Each row is a point on a landscape with many valleys, with its height.
A ball rolls from a point to whichever of its 2 nearest points has the largest drop for the distance, and stops where none of them is lower. Distance is the straight distance between rows; heights are no part of it.
(416): [ -8  29  -7  -5 -11 -23  15   4  -2   8   5   4   6  -3 -26  10   4  32
 -11  -3 -16  15 -19  27   3 -11 -21 -29 -18   7   0   0  -1  18  -1   9
 -11   0  17   8  -5  11 -15  -2   1  -6  15  -5  12  -9   4  -1   8  15
 -25  -1   7  23 -16  -5  14 -17]  (h 272)
(393): [  0   7   5   3  -3 -14  30   3   7   9  10   9  -3  -7   1   6  11  15
   7  -1 -12   9  -4  21  10  -9 -12 -10  -6  13  14  -6   7  -3 -15  -5
  14  -2  10   3  -8  -5 -17   8   2  -1   1 -17  -2  -4   1   3  -1  17
 -25 -11   9  14   1  -2  -5   2]  (h 571)
(527): [ -2 -10   3 -12   3  17   0  13  17 -16 -11  -6 -10  -7 -18   1  -7  -4
  -7  -2  -6  -5   9   1  -4  -4  31  -5  -8   4 -11 -13  13  18  10  28
   3   0  20   0  17 -12   6   2  16   5 -18 -26   4   7  -1 -21  13  -4
   8  18   7   6   2 -17   5   9]  (h 728)
(325): [  7   1   6   2   5  17   9   8  12  11   7   1   6  -3   8 -17  -7  -2
  -6   3  -7   3  13  -1  13   7  -4  -6 -13   4  10   4  -8 -20 -22  -9
   0  -7 -10   0  -8   7   3  -3   8  -7   1  12  -1  -5  -2   3 -14   4
   0  -7 -14   7  -2  -5 -10 -10]  (h 316)
(490): [ -3 -13 -23   3  -1 -30  10 -11 -15  12  -5   6  -2  12   4  18  13   0
   9 -11  -2  -5   1   1  -4 -15   5  23  12  -4   4   6   5  18  14 -17
   5   9   7   0   4  -7  -1  -7  -7   9   9  -9  -7  -6  11  11  12   2
  -1   1  18 -10  10  -3   5   1]  (h 48)
(768): [  6  14  12   3 -11   2 -21 -15 -11 -13   8   6  12   5  18  -3   4  -3
   6   5  27   0 -30  -7 -14  17 -19   7  22 -11  -8  -6  -4 -18  13  -4
  -5   1 -21   0  -2   2   4  11 -23  -3  12  12   4   6  -8  -4   1 -16
   1  -9  -9 -23   4  27   4  -1]  (h 339)
(774): [  3  10  -2   0  -2 -12  32   3   8  19   4   3  -3  -7  -8   5   4   9
   7  -2 -11   7   1  15  10 -17 -10  -4 -12   8  28   5   4   2 -14 -12
  15   5  14  -6  -6  -4 -20  -4  10   2  -6 -13  -8 -12   8   5   2  21
 -13  -4  13  22  -3 -21  -3   6]  (h 592)
(48): [  4  -5  -4  -6  19  -1  22  13   6  16  -2  13   0  -7  -3   1 -11   9
  -1   2 -18   3  31   6  12 -11  -4  -7  -6  12  11   7  -2 -18 -23  -3
   0 -12   2  -3 -12  -3 -11   2  11   1   6  -2  -6 -12  11  14 -11  20
 -10  -2  -6  27  -1 -13 -16  -7]  (h 191)
(762): [  6  -5  -8  10 -12 -19  -6 -19 -13   7  -1   0   0   8  15   5  19  -9
  12   2   7   1 -18   3   0   4  -2  23   9  -8  16   6  -2  15   9 -23
  10  14  -9  -2   8   3   7 -12 -14  -1   3  -1  -4  -1  -5   7  -4  -4
  12 -16   5 -21   7   4   0  15]  (h 137)
(396): [  3  10   3   6  -7 -11  21  -2  -2  19   9   4   6 -11  13  -6  10  10
   8  -2  -9   6   3  13  15  -4 -17   4  -5   7  27   7  -5  -7 -22 -27
  15   2   0  -6 -13   4  -6  -3   3  -6   3   4  -2  -6   3  13 -20  15
 -15 -17   1   8  -3  -4 -11   0]  (h 270)
(146): [  2  -6  22  -5   4  25 -11   0   5 -13   6  -3  -4   2  14   4   4  -8
   2  16  16  -5   3 -13  -1  10  -8 -18   6   7 -19 -10  -2 -27 -12   7
   5 -14 -19   8 -10  -2   1  27 -16  -4   0   9  -1   3  -8 -13  -3 -16
  -6  -8 -11 -10  11  28  -1  -6]  (h 436)
(137): [-10  -4   9 -19  16  25  -9  19  18 -20 -16 -25 -11  -9 -18   1 -19  -5
  -6   5   9   1  21  -9  -6  -7  15  -3  -9  -1  -6   0  10  -4  -8  19
   6 -12   7  -2   4 -17  -3   1   8   7 -24  -9   9   8  -6 -24  12   1
   8  14  -3  10   3  -3   7  10]  (h 438)
(114): [ -4  -1 -14   8  -8 -30   9 -12 -15   6   5  16   1   9  -2  17  19   6
   6 -11   2   2 -16  10  -8  -4  -7  10   9   0   0  -6   8  18  17 -10
  -3  10   6  -4   5  -2  -5  -1  -9   6  17  -8   4   1   5  11  12   0
 -12   0  12 -12   8   0   3  -3]  (h 114)
(321): [  2  10 -18  13  -5 -17 -24 -13 -23  -2   6  16  14   6   2 -17  -5  10
 -13  -8   0  -2 -14 -10  -3  18 -12  11  12  -9 -21  -2 -13  -5  32   4
 -35   1 -11   6   6  17  23 -11  -4  -7  30  22   9   5   1  17  -5 -13
  10   0 -10 -17 -10  11   2 -14]  (h 366)
(427): [  9  -9  10   1   4   3  23   1  -5   9  16  27   3  -4  15   2  15  19
   8   3  -4   5   6   8   5   1 -21 -16  12  16  -5 -18   3 -23 -18   1
   3 -12  -2   1 -18   1  -4  16  -4 -12  13  -2  -2   0  -5   7  -3  10
 -29 -12  -6   4   1  26  -8 -10]  (h 525)
(71): [ -6 -15  -6  -4   0 -18  13   0   4   0  -9   6 -16   4  -9  18  11  -2
   3  -4  -9  -3  -3   4  -4 -15  19   3   6   6  -3  -9  17  20   8  10
   7   5  16   0  12 -17  -4   3   1  14  -1 -25  -6  -3   7   0  13   1
  -4  12  24   3   9 -14   5   9]  (h 819)
(805): [ -4  -1   8   7  -1  23 -33 -14  -2 -10   0 -11   6   5  11  -7  -5 -14
  -1  11  23  -8  -9 -22  -5  18   2   4   7 -13 -17   3  -9 -18   7   6
  -6  -7 -23  10   5  10  12  12 -17  -2   0  22  -7   4  -7  -1  -7 -22
  16  -4 -14 -19   8  19  -1   0]  (h 443)
(582): [  9  -5  -8   9   0  -7  14  -5  -2  22   9  10   6  -1  14  -7  10  -4
   8   0 -14   0   9   5  16  -1  -4  14   2   0  22  10 -10  -7 -15 -22
   7   7  -7  -7  -6   8  -1 -12   6  -6   2   5  -9  -5   6  21 -15  12
  -2 -11  -1   1  -3  -9 -14  -1]  (h 310)
(850): [  0  -4 -15   2 -13  -3 -15  -3   4 -11 -14 -14  -1  -3 -16 -20  -8  -8
 -10  -5 -13  -4  -4  -1  -3   6  28   7 -10 -11  -3  -1  -3  32  26  18
  -2  14  14   3  26   7  21 -19  14   0 -11 -16   1   8   2 -16   9  -8
  19  21  -1  -6  -9 -19   7   0]  (h 234)
(847): [ 13  -4  -4  11   2  -2   4  -9  -8  22  11  15  10  -1  20 -13   6   0
   9   1  -9  -4  14  -4  15   5 -13  11   1  -3  14  12 -13 -16 -15 -23
   3   0 -14  -6 -15  10   4  -7   1  -4  11  20  -6  -8   3  27 -22   9
  -2 -15  -9   1  -6   2 -16 -10]  (h 348)
(19): [ -8  11 -16  -6 -11 -12 -18  -1  -3  -6 -10 -24   4  -5 -23 -19 -17  -8
 -11  -9  -8   3 -11   6  -5   6  10   7 -11 -16  -1  12  -2  36  25   9
  -7  15  15   0  15   5  12 -20  15   2  -9  -4   8   4   0 -13   4  -2
  21  12  -7   2 -11 -24  12  -4]  (h 161)
(931): [  4   0   8   1  -1  23 -13   3  14  -8   2 -15   1   1  -5 -14  -7 -17
  -1   3   2  -9   1  -7   7  10  22  12 -11  -9  12   6  -6  11   3   7
   6   2   0   0  11   4   8 -12   8  -3 -22   0  -3   6  -3 -20   2  -7
  16   4 -11  -3  -1  -8   0  10]  (h 621)
(898): [ -2 -17   4   3   3  -1  -3  -8  -4 -12  -4  11  -8   9   7  14  11  -6
   5  -2   5  -2  -5  -7  -7  -2  12   9  15  -2 -15 -12   6   6  11   9
  -1   0   0   1   6  -9   8  11 -13   7  -4  -8   1  13   1   9   5 -17
   4   3  16 -17  11  11   5   9]  (h 838)
(33): [ -8 -14   6  -6  -4  -9   7   1   2 -16 -12  -9 -20   0  -8  19  11  -5
   6  -3   3   0  -9   8 -14  -7  17   1   3   1  -5 -14  17  21  11  16
  14   5  20   2  17 -15  -5   9  -9  12 -14 -25   3   7  -3 -14  13  -7
   0  13  23  -6   8 -11  14  14]  (h 836)
(568): [ 10   2  -4  12 -11 -20  -5 -13 -17   2   6   9   9   5  15   0  12  -4
   7   1  10   1 -23   6  -3   7 -11  14   9  -4   1  -1  -8   7  12 -16
   1  12  -7  -4   7  10   6  -3 -16  -3  12   4   3   5   3  10  -6  -7
   5 -13  -4 -20   1   7   5   4]  (h 199)
(603): [ -2   0   2  -5  -3  14   1  16  17 -16  -8  -4  -6  -8 -22 -10  -6   5
  -9  -4 -15  -4   2  11  -2   2  25 -13 -20   4 -10 -10   3  19  16  31
   0   5  19   5  18  -5   9  -2  21   2 -16 -22   4  12   0 -22  14  -3
   6  18   0  10  -9 -16  13  -4]  (h 708)
(720): [  6  -7 -11  -3  20  -8  21   3 -10  13   7  38   0   1   2  10   7  24
  -1  -6 -13  -1  19   2   2  -3 -17 -17   8  16  -7  -9   7 -21 -15   2
 -16 -23  -1  -1 -15   5  -9  11   2  -2  28  -2   2  -5   4  29   1  20
 -28   1   2  19  -6  14 -15 -17]  (h 200)
(444): [  3  -9 -19   7 -10 -30   1 -18 -13  15  -7  -5  -1  18  10  11  17 -11
  10  -6   4  -3  -8   1  -1  -7   8  32   6 -11  16  10   0  25  13 -22
  13  16   0  -3   5  -5   2 -16 -11   3   7  -5 -13  -7  10  10   1   3
  11  -2  18 -16   5  -1   3  14]  (h 67)
(89): [ -2  12 -20   5  -5 -29  23 -11 -12  24   6  29  14   1 -11  14  12  20
   1 -17  -9   0   2   8   1 -10 -20   1   8   6   9   7  -1   0   4 -20
 -17   1   5  -4 -15   7 -10  -9   4   0  28   4   1  -8  10  26   7  20
 -26  -1  10  15  -8   2  -4 -17]  (h 290)
(736): [ -6 -11  -9  -4  -4  17 -21  -2   6 -13 -15 -11  -7  -1  -9 -14  -9 -16
 -13  -4  -6  -6   5 -12  -2   5  34  13  -6 -11  -8  -6   2  23  23  18
  -6  10   8   1  16   2  23 -13  13   0 -19 -13  -2   4   3 -13   6  -8
  30  23   0  -4   1 -10   2   8]  (h 292)
(633): [  0 -23   5   0  -6  -1   2  -7  -5 -12  -9   4 -14   7   5  14  17  -9
   7  -1   3  -7  -8   2  -8  -6  23   9   9   3 -13 -15  14  18  14  16
  12   3   8   5  17 -11   5  10  -8   6  -9 -18   1   7  -2  -4   9 -13
  10   8  18 -17  18   1   7  18]  (h 852)
(777): [ -9  -7   1 -12  13  -8  11   6   7  -7 -16 -13 -17  -2  -6  24  -4  -6
  12  -3   9   5  13  -3  -5 -22   3   1   5   4   7   1  18   6 -10   1
  18  -5   8  -6  -2 -24 -17   7  -3  13 -15 -21   6  -2   4  -5  13   7
  -3   7  14  11   9  -9   3  23]  (h 784)
(598): [ 17   6   6  11   3  19   1  -2  -6   4  24  23  16   1  21  -9   3  13
   1  10  -3  -6   7  -4  10  15 -21 -12   4   6  -6  -5 -13 -33 -16  -7
 -10  -7 -22  -2 -19  16   4   8  -5 -15  23  23  -4  -7  -6  13 -18   1
 -13 -14 -14  -8  -2  25 -15 -21]  (h 426)
(715): [  9  11 -14  18  -8  -5 -23 -19 -18   3   9   8  21   8  13 -21  -3   5
  -5   2   6  -4 -21 -12   3  18 -14  17   9 -13  -9  13 -21  -9  19 -14
 -24   6 -18   3   3  26  17 -15 -13  -9  18  24   2   0   6  19 -15 -14
  14  -7 -14 -20 -10  13  -2 -10]  (h 283)
(365): [ -8  10 -30   0   3 -28   8   2 -10  23   0  -1   8   2  -7   2 -10   4
  -7 -15 -10  -1  11   0   5 -10  -7  18  -2  -4  14  22  -8   8   4 -24
 -13   4   4  -3  -8   3  -3 -16   7   7   9   8   0 -15  13  21  -1  10
   5   5  10  10 -11 -15  -1 -10]  (h 661)
(442): [  2 -13  13  -9  14  17  13  15  14  -3  -7  -3 -12  -7   2   4  -6  -4
   8   9   3   7  14  -2  -1  -8   6 -11  -5  12  10 -10  10 -10 -24   5
  17  -6   7  -5  -8 -13 -15  11   7   5 -17 -11  -6  -1  -2 -11   1   7
  -4   1   2  13   7  -7  -2  14]  (h 814)
(806): [ 16  -5  10   9   1  16   1  -8  -5   0  19  34  10   7  23 -10   9  10
   3  11   5  -4   1  -4   4  14 -14 -14  17  14 -19 -18  -8 -30  -7  -4
 -14 -11 -19   3 -15  13   7  21  -3 -11  26  19 -11  -3  -8  14  -9 -10
 -16  -7 -11 -12   5  32 -15 -22]  (h 464)
(671): [ -9  11  -5   5 -10 -27  15   0  -8   1   2   7   3   2 -12  15  12  12
  -2  -8  -1  10 -18  19  -8  -8 -11 -10  -1   2   0  -5  10  22  15   3
  -3   7  15   5   0  -2 -15   1  -4   6   7 -14   4   2   2   2  10   4
 -18   1  12   1  -2  -6   8  -3]  (h 179)
(780): [ -7  19  -3  -4  -7 -23  19   6   0  14   2  -8   4  -3  -7   5  -5   7
   5  -8  -7   7  -3  13   8 -16 -12   2  -6   0  25  16  -1   7 -11 -22
   9   8   5  -7  -7  -2 -18 -12   8   2  -2  -5   1 -13   8   6  -1  15
 -10  -6  10  19  -9 -23   1  -1]  (h 612)
(82): [ -4  -5   8 -14  14  -2  22  16  16  -1  -7  -3 -14  -9  -7  19  -3   4
   8   3  -4   5  14   6  -1 -17   1 -13  -3  16  13  -3  16  -4 -22   3
  15 -10  17  -4  -5 -25 -23  12   6   9  -9 -23  -3   0   3  -4   5  15
 -11   4  15  21   6 -12  -4  15]  (h 799)
(213): [ -6  26  -5  -3 -11 -24   3   2 -13   7   6   6  14  -7 -17   2  -1  29
 -14  -6 -13  12 -14  20   4   0 -22 -26 -12  -1  -6   0  -7   0   1   4
 -16   1   8   6  -4  14  -9  -9   0  -9  25   7  13  -6   3   3  -2  11
 -18 -10   0  15 -19   1  10 -20]  (h 314)
(894): [  0   2  20 -12  12  35 -12  13  14  -5   1 -27   0  -5  -1  -8 -19 -18
   3   9  14  -6  20 -19   4   7   4  -3  -9  -5  14  12  -8 -19 -26  -4
  11  -8 -14  -7 -11  -4  -7  -5   2  -7 -24  15  -2  -2  -9 -23   0   1
   9  -6 -22   6   3   1  -3  14]  (h 847)
(426): [  8  15   4   7 -17 -12 -11 -14 -16  -6  11   7  19   4  12  -3   8   7
   9  -2  11  10 -26   7  -6  10 -29   7  16  -4  -2  -4  -4  -8  13 -14
 -13   7 -15  -8  -1   8  -1   2 -20 -10  19   8   8   8  -7   6  -2 -10
  -3 -16  -7 -23  -4  18   5  -4]  (h 269)
(46): [  6  -2   5   6  -1  33 -14  14  19  -9   4 -10  12  -4 -13 -22 -10  -7
 -11   4  -8 -10   4   1  11  14  23  -2 -23 -12   1   5  -9   7   5  13
  -4   5   4  -1  16  12  14 -17  22 -12 -21   3  -2   8   1 -23  -5  -3
  13  13 -18   8 -10  -9   1  -6]  (h 655)
(127): [-10 -21 -14  -6   7 -15  15   0  -1  -2  -7  15 -15   4  -5  28  10  -1
   8 -10   0  -3   3   2 -12 -16   9   2  13   3 -10  -6  17   8   4   9
   3  -6  12  -2   6 -19 -11  15  -6  16   3 -22   0  -1   6   6  17   3
  -6  10  22   2  10   0   8   7]  (h 805)
(844): [-16  -3  -1 -17   6  18 -23  11  11 -21 -19 -32 -11  -7 -14  -7 -21 -16
  -7  -3   9  -4  18 -19 -15  -4  16   3  -4  -9 -13   7  11  12   8  18
  -3  -3   5  -2   7 -13   9  -5   7   9 -24  -7  10   9  -7 -19  13  -5
  20  17  -3   4   4  -2  11  11]  (h 398)
(561): [ 13  -1   6  10   2  13  10  -3  -2  15  19  15   9  -1  23 -15   1   1
   1   9  -5  -4  15  -9  12   8 -15  -4   5   4   1   4 -11 -32 -22 -17
   0  -8 -21  -3 -20  11   6   2   3 -11  13  21  -6 -12   0  18 -27   7
 -10 -14 -14  -3   0  14 -20 -17]  (h 390)
(304): [-12  19 -21  -7  -1 -29   8   2  -6  19  -1 -14   2   0  -9   5 -12  10
  -4  -9  -3   8   7   6   1 -15 -21   7  -1  -4  16  23  -2   5  -2 -29
  -7  -1   3 -12 -11  -5 -13 -13   3   8   5   9   8 -18   6  16  -2  16
  -1  -5   9  15 -10 -13   1  -1]  (h 637)
(478): [  0   5   9   5 -10  13 -33 -18  -8 -18   3  -1   8   5  14   0  -1 -10
   6  11  29  -8 -23 -14 -13  15  -7   4  19 -12 -25  -4  -3 -20  20   2
  -8  -3 -21   7   3   7  12  18 -21  -3   6  20  -2   9  -4  -6  -3 -28
  10  -3 -10 -28   9  25   3   0]  (h 396)
(404): [-13   5 -15 -15   1 -12 -14   8   0  -2 -13 -30  -9   1  -8   1 -19 -12
  -2  -8   7   3  18 -12  -7  -9   7  19   5  -7   8  17   5  19   4  -3
   3  -1   6  -9   3 -15  -2  -9   4  11 -14   1   6  -5   2  -3  13   1
  19   7   6   6  -4 -19   4  16]  (h 744)
(553): [-15  23 -14  -9 -12 -31   1   0  -4  -9 -11 -32  -6  -1 -28  11 -12   3
  -4 -15   3   8 -10  14 -13 -15   0  -3  -3 -10  -2   8  15  38  19   5
  -2  14  20  -3   9 -10 -10  -8   5  12  -5 -10  15  -3  -1 -11  17   3
   8  16  10   8  -6 -20  20   1]  (h 279)
(550): [  5   1  -9  -2  17  -3  21  18   1  15   2  23   1  -2  -6   2  -5  24
  -7   3 -20   2  21   7   6  -9 -13 -21  -6  19  -1   3   1 -20 -18   7
 -10 -14   4   4 -10   2 -10   6  11   1  19   1  -3 -16   9  19  -8  20
 -20  -1   1  28  -4   0 -15 -18]  (h 146)
(494): [-14  15 -15  -1 -10 -33   4  -3  -5   0  -6 -16  -4   3 -17  16  -2   3
  -3 -12   1  10 -17  16 -10 -14  -5   0  -2  -2  -1   7  10  30  17  -1
   0  13  13  -3   2  -5 -13  -5  -6  14  -2 -11  12  -5  -2  -5  12   4
  -2   5  13   0   0 -12  18   5]  (h 236)
(519): [ -8  -9  -3  -2   4  23 -31   0   6 -17 -17 -17  -7  -2 -14 -17 -17 -19
  -9  -1   7  -5  13 -25  -5   8  27   6  -6  -9 -17   2   2   6  16  17
 -11  -3   1   5  15  -2  20  -4  10   5 -17  -3  -1  14  -5 -14   6  -7
  27  19   0  -6   3  -3   3   6]  (h 347)
(533): [ -4  -3 -26  -1   8 -18   1  -1  -5  20  -9  -5   0   6   1  -6 -10  -6
  -8  -7  -8  -4  18 -12   4  -6  10  23  -2 -11  14  20  -9  14  -1 -14
  -6   2   0  -4   3   0   4 -20  14   4   4  13  -3 -14  17  14   2   9
  19   8   4   7  -9 -21  -4   3]  (h 690)
(910): [  6   1  11   3   0   0  21   7   3  10  10  15   1  -4   9   0  15  20
   3   4 -14   7   0  15   6  -2 -15 -21  -3  13   4 -11  -3 -15 -18   2
   7  -6   5   3  -9   2 -10  10   3  -8   9  -8  -2  -3  -2   6  -9  19
 -28 -11   3  12  -2   3  -5  -8]  (h 551)
(651): [ -2  11 -16   9  -6 -18 -12  -9 -18   0   6  13  14   5  -5  -7  -2  12
 -15  -6  -6   7 -15   7  -3  11 -14  -2   0  -7 -17   1 -11   0  18   4
 -27   0  -8   3   2  15   8  -8  -3   1  22  12  10   4   1  15  -4  -6
   4  -4  -7  -5 -10   5   6 -14]  (h 411)
(168): [ -4   5 -14   1  -1 -23  14   4 -10  13   5  16   6   2  -8   9   3  14
  -7  -9 -11   6   1   7   1  -5 -15  -2  -2   5   1   5  -2   2   3  -6
 -13  -1   1   0  -6   4  -4  -5  -2   3  19   3   7  -2   6  19   3   9
 -12  -1   7   7  -6  -1  -3 -11]  (h 337)
(149): [  3 -19  23  -3  11  34  -7   7  13 -16  -5  -1 -14   0   3   2  -2 -11
  -2  11   7  -3   9 -14  -2   8  21 -16  -2  10 -17 -11   6 -18  -9  21
   8 -10  -3   8   0  -4   4  20  -2  -1 -14  -6  -7   8  -9 -16   3 -16
   0   7  -3  -7  16  14   0   2]  (h 499)
(152): [ 10  -9   0  14  -6   6   0  -9  -3   7   4  11   4   5  13  -9   9 -11
   0   2  -5  -6  -8  -2  10   8  11   8  -1  -8  -1  -3 -17   3   4  -4
   1  12  -9   6   9  14  16  -7   0  -6   1   9 -11   3   0   8 -13 -10
   9  -7  -3  -9  -1  -2  -2  -1]  (h 145)
(141): [ 14 -11   3  14   1  17  -1  -3  11   6   5  10   3   2   9 -15   8  -6
  -2   4 -13 -10  -1   4  13  10  23  10  -7  -2   9  -5 -12   3  -3   0
   2   7  -2   2   9  11  14 -10  13  -8  -8   2 -11  -3  -1  -1 -12  -3
  13   3  -6  -5  -3 -18  -9  -1]  (h 209)
(855): [ 12  -6  12  18 -10  12 -15 -15  -3  -2   5   4   5   2  18  -9  13 -10
   6  12   8  -8 -26  -2   6  13   4   7   8 -11   0  -3 -16  -5  12  -3
   1  14 -11   6   8  17  14   1 -10  -7   1  13 -11   5  -2   1 -16 -18
  13  -4 -10 -21   2   5   0   2]  (h 214)
(79): [ -8  -4  -2 -17  12  -2  -1   6   7  -4 -12 -20 -11   1  -2  13 -14 -11
   1  -5   8   3  15  -7  -9 -14   4   7   3   1   9   7  10   4 -10   0
   8  -6   3  -6  -1 -17 -12  -2  -3  12 -14  -8   5   0   0  -2   7   3
   9   2  12   7   3 -10   2  20]  (h 769)
(779): [ -1 -11  26  -5   7  30  -9   2   8 -19  -1  -1 -11   2  13  13   8  -9
   8  13  23  -7  -4 -15  -9   5   3 -21  10   8 -22 -18   8 -21 -10  14
   5 -16  -6   5  -3 -10   1  32 -15   4  -7   0  -3   9 -10 -18   5 -19
  -3   2  -3 -12  16  28   1   2]  (h 467)
(757): [  2   5  19  -6  -4  14 -15   1   8 -15  -9 -27 -11  -6   6   2   2 -22
  10   9  14  -2 -12  -8  -6   6   9   4   0  -4   9   1   0   2  -3  -1
  20   7  -5  -3   6  -8  -3  -1 -11   4 -23   0  -2  11 -13 -25   0  -6
   9 -11  -6  -9   5   0   7  25]  (h 559)
(41): [  5 -11   3  10   8  20   2  10  11   9   1   6   6  -3   8 -17  -6  -8
  -3   5  -9  -7  18  -8  11   6  17   8 -10   2  13   8 -13  -6 -11  -1
   1   1  -3  -3   3   8   9  -9  16  -8 -11  10  -7  -6   9   5 -13   2
  14   2  -9   4  -5 -13 -17  -1]  (h 263)
(467): [  0   0  18   4  -4  27 -28 -13   4  -8  -1 -15   0   5  13  -8  -3 -23
   2  13  20 -11  -9 -16  -1  16   4   4   3 -11  -2   5 -13 -17  -3  -5
   7  -1 -22   5   4   5   7   6 -13  -8 -10  25 -11   3  -8  -7 -10 -13
  10  -8 -13 -19   9  12  -4  10]  (h 484)
(576): [ -7   6 -18  -7  -2 -20  -6  -4  -3  10  -9 -21  -1   4 -11   1  -8  -8
  -4 -10   2   3   8  -1  -3  -9   6  23  -3 -11  17  14   3  20   5 -13
   3   7   3  -5   2  -5  -1 -18   4   7  -6   0   0 -11   6   0   4   5
  16   6   6   4  -6 -22   7  11]  (h 720)
(915): [ -8  20   1  -3 -14 -26  11  -1  -6  -4   1   3   5  -7 -24  12   8  25
 -10  -6  -9  12 -27  28  -5 -13 -19 -25 -10   1  -7  -8   6  21   9  17
  -5   3  17   8   2   6 -12   5  -3  -3  12 -15  13   0  -1  -7  15   5
 -20  -1  14  11 -15  -1  16 -14]  (h 233)
(363): [  4   5   9   2   5  15   3  11   4   1  11   0   6   0   4  -7  -9  13
 -11   6  -7   4   8   2  10   3 -10 -18 -12   8  -5  -4 -11 -21 -14   3
  -9  -9  -9   5 -10   5   3   5   3  -4   4  10   4  -4  -4  -1 -12  -1
  -6 -10 -14   4   0   6  -5 -16]  (h 356)
(767): [  6  -1  23   0   1  25  -1   4   5  -3   9   0  -1  -1  13  -6   3  -1
  -1  16   4  -1   2  -4   1  11  -6 -13  -4  10  -3  -8  -8 -23 -16   2
   5  -9  -9  10  -8   4   0  16  -5  -7  -3  11  -4   6  -9 -12 -11  -9
  -3  -9 -14  -6   4  15  -3 -10]  (h 400)
(630): [  3  -4  25  -5  12  24   5  13  17  -3  -2 -17  -7  -7   5  -6  -7  -9
   8  12   7  -2  15  -7   2  -4   2  -4  -9   9  10   0   0 -17 -26  -2
  18  -8  -2  -6  -8 -10 -11   5   2   0 -21   1  -5   1  -4 -20  -3   6
  -1  -7 -12   8   5   3  -8  12]  (h 828)
(725): [ -3 -17  22 -12  16  31 -13   8  14 -21 -16 -14 -19  -1   0   7 -10 -17
   2  11  17  -5  15 -24  -9   1  18  -5   2   3 -15  -7   8 -15 -11  15
   4 -14  -5   3   0 -14   1  16   0   7 -23  -4  -1  10 -14 -18   6 -13
   9   8  -1  -5  14  11  -2  15]  (h 500)
(273): [-12 -16 -11  -2  10 -12  -1  -4 -10  -7  -4  13 -10   8   0  22   6   1
   4 -11   3  -6   2  -2 -10  -9   7   7  16   0 -18 -11  15   7  11   6
  -8  -4   5   2  -2 -15   0  13  -8  12   9 -12   7   8   0   8  17  -7
  -3  15  17  -8  14  11   4   2]  (h 820)
(818): [-12  20 -14  -8 -19 -21 -14   5  -4  -6 -10 -30   2  -8 -25  -5 -20   3
 -14  -9  -5  13 -12  13 -11  -3  -5  -6 -11 -10  -7  13   8  33  25   8
  -7  10  18  -1   8   0   0 -14   7   5  -2  -3  17  -2  -1 -11   9  -4
  12   7  -5   8  -8 -22  21  -5]  (h 228)
(835): [  6  -4   8   3  -1  27  -6  11  17 -12   0   0   3  -5 -16 -21  -4  -1
 -11   4 -12  -8  -2   8   5  14  30  -5 -18  -5  -2  -8  -3  15  13  24
   0  10  12   3  22  10  14 -12  20  -8 -21 -10  -6  14  -2 -22   2  -7
   9  15 -11   3 -12 -10   1  -5]  (h 680)
(411): [  4   5  -2  -5   5  -6  25   7   2  23   9   8   5 -10   5  -4  -4  14
   5   0 -16   4  19   6  13  -8 -16  -2  -7   7  17   9   1 -20 -27 -22
   8  -1   0  -7 -17   0 -12  -1  10  -3   4   2  -6  -8   6  16 -16  24
 -15 -16  -1  21  -7 -10 -18  -6]  (h 232)
(354): [ -4  14  -9   2 -10 -17  -1   0 -11   0   5   3  13   2  -7  -1  -6  16
 -14  -3 -10  12 -10  10  -3   2 -15  -8  -7   0 -10   1  -4   3   9   5
 -10  -1   3   6   1   7   3  -2   1   0  18   8  14   3   2   7  -3  -2
  -7  -1  -3  -1 -10   0   9 -14]  (h 365)
(712): [  0  -3  22   1  -1  16 -17  -7   2  -8  -1 -13  -8   3  15   4   4 -18
   8  12  19  -5  -6 -13  -4   5   4   2   6  -2   0  -2  -1  -9  -8  -4
  10  -1 -12   3  -1  -4   1  11 -13   3 -13   8  -3   7 -10  -8  -3  -9
   7 -11  -7 -13  12  14   0  14]  (h 523)
(614): [ 11   7  -3  20 -11   1 -16 -19 -11  -3  12  13  16  12  15 -16   8  -4
   2   8   7  -4 -26  -4   5  17  -3  11  10 -10  -5   0 -20  -6  19  -9
  -9   7 -17   4   6  20  22  -5  -9 -13  14  23  -7   1   3  10 -16 -21
  12  -9 -16 -24  -3  12  -4  -7]  (h 282)
(476): [ 15 -13  16   6   4  14  12  -2  -7   1  18  31   1   5  25  -4  13   7
  11   6   4   0   2   1   3  10 -15 -12  22  14 -16 -22   3 -28 -14   3
   2  -9 -12  -1 -15   6   0  21  -8 -14  18   8  -9   0  -5   9  -5   0
 -22  -6  -9  -8   8  35 -17 -14]  (h 495)
(166): [  5  -5  22  -4   0  30 -11   4  14 -15  -5 -22  -9  -5  -3  -6   0 -20
   6   4  11  -8  -7  -5   1   8  21   5  -8  -6   8  -2   4  10   0   7
  19   7  -1  -2  13  -5   2  -7   3  -5 -29  -5  -2   8 -11 -30   4  -8
  10   2  -6  -7   3  -2   6  19]  (h 589)
(405): [ -1   3 -11   1  11 -20  27  -6  -9  17   5  34   6  -1  -4  15  15  25
   5 -12 -10   5   6  10  -2 -10 -25 -11  11  11   0  -4   9 -10  -6  -8
 -12  -7   8  -3 -18   2 -13   5   1   0  31  -3  -2  -4  10  28   9  22
 -34   0   9  20  -5   9  -9 -16]  (h 245)
(713): [ -3  -9  16 -19  20  33 -13  17  14 -18 -15 -24 -17  -8  -5   3 -18 -18
   0   6  21  -2  19 -20  -1  -2  15  -4  -6   4   3   0  10  -7 -14  11
  11 -10  -3  -1  -2 -17  -6   6   3   6 -30  -2   4   4  -9 -26  11  -2
   9   8  -6   6   7   3   2  21]  (h 468)

Where does a ball stop that starts at each point below?
(725) | (19)
(910) | (550)
(779) | (152)
(712) | (490)
(321) | (152)
(404) | (550)
(894) | (19)
(630) | (550)
(561) | (550)
(527) | (19)
(603) | (490)
(426) | (490)

Call two points neighbours if one is among the 2 nearest of the other. Go from one point of each pair to the other, from neighbour to neighbour, staying as low as possible. Name the highest point that can't be avoided.
(152) and (19) | (651)
(550) and (19) | (354)
(19) and (671) | (553)
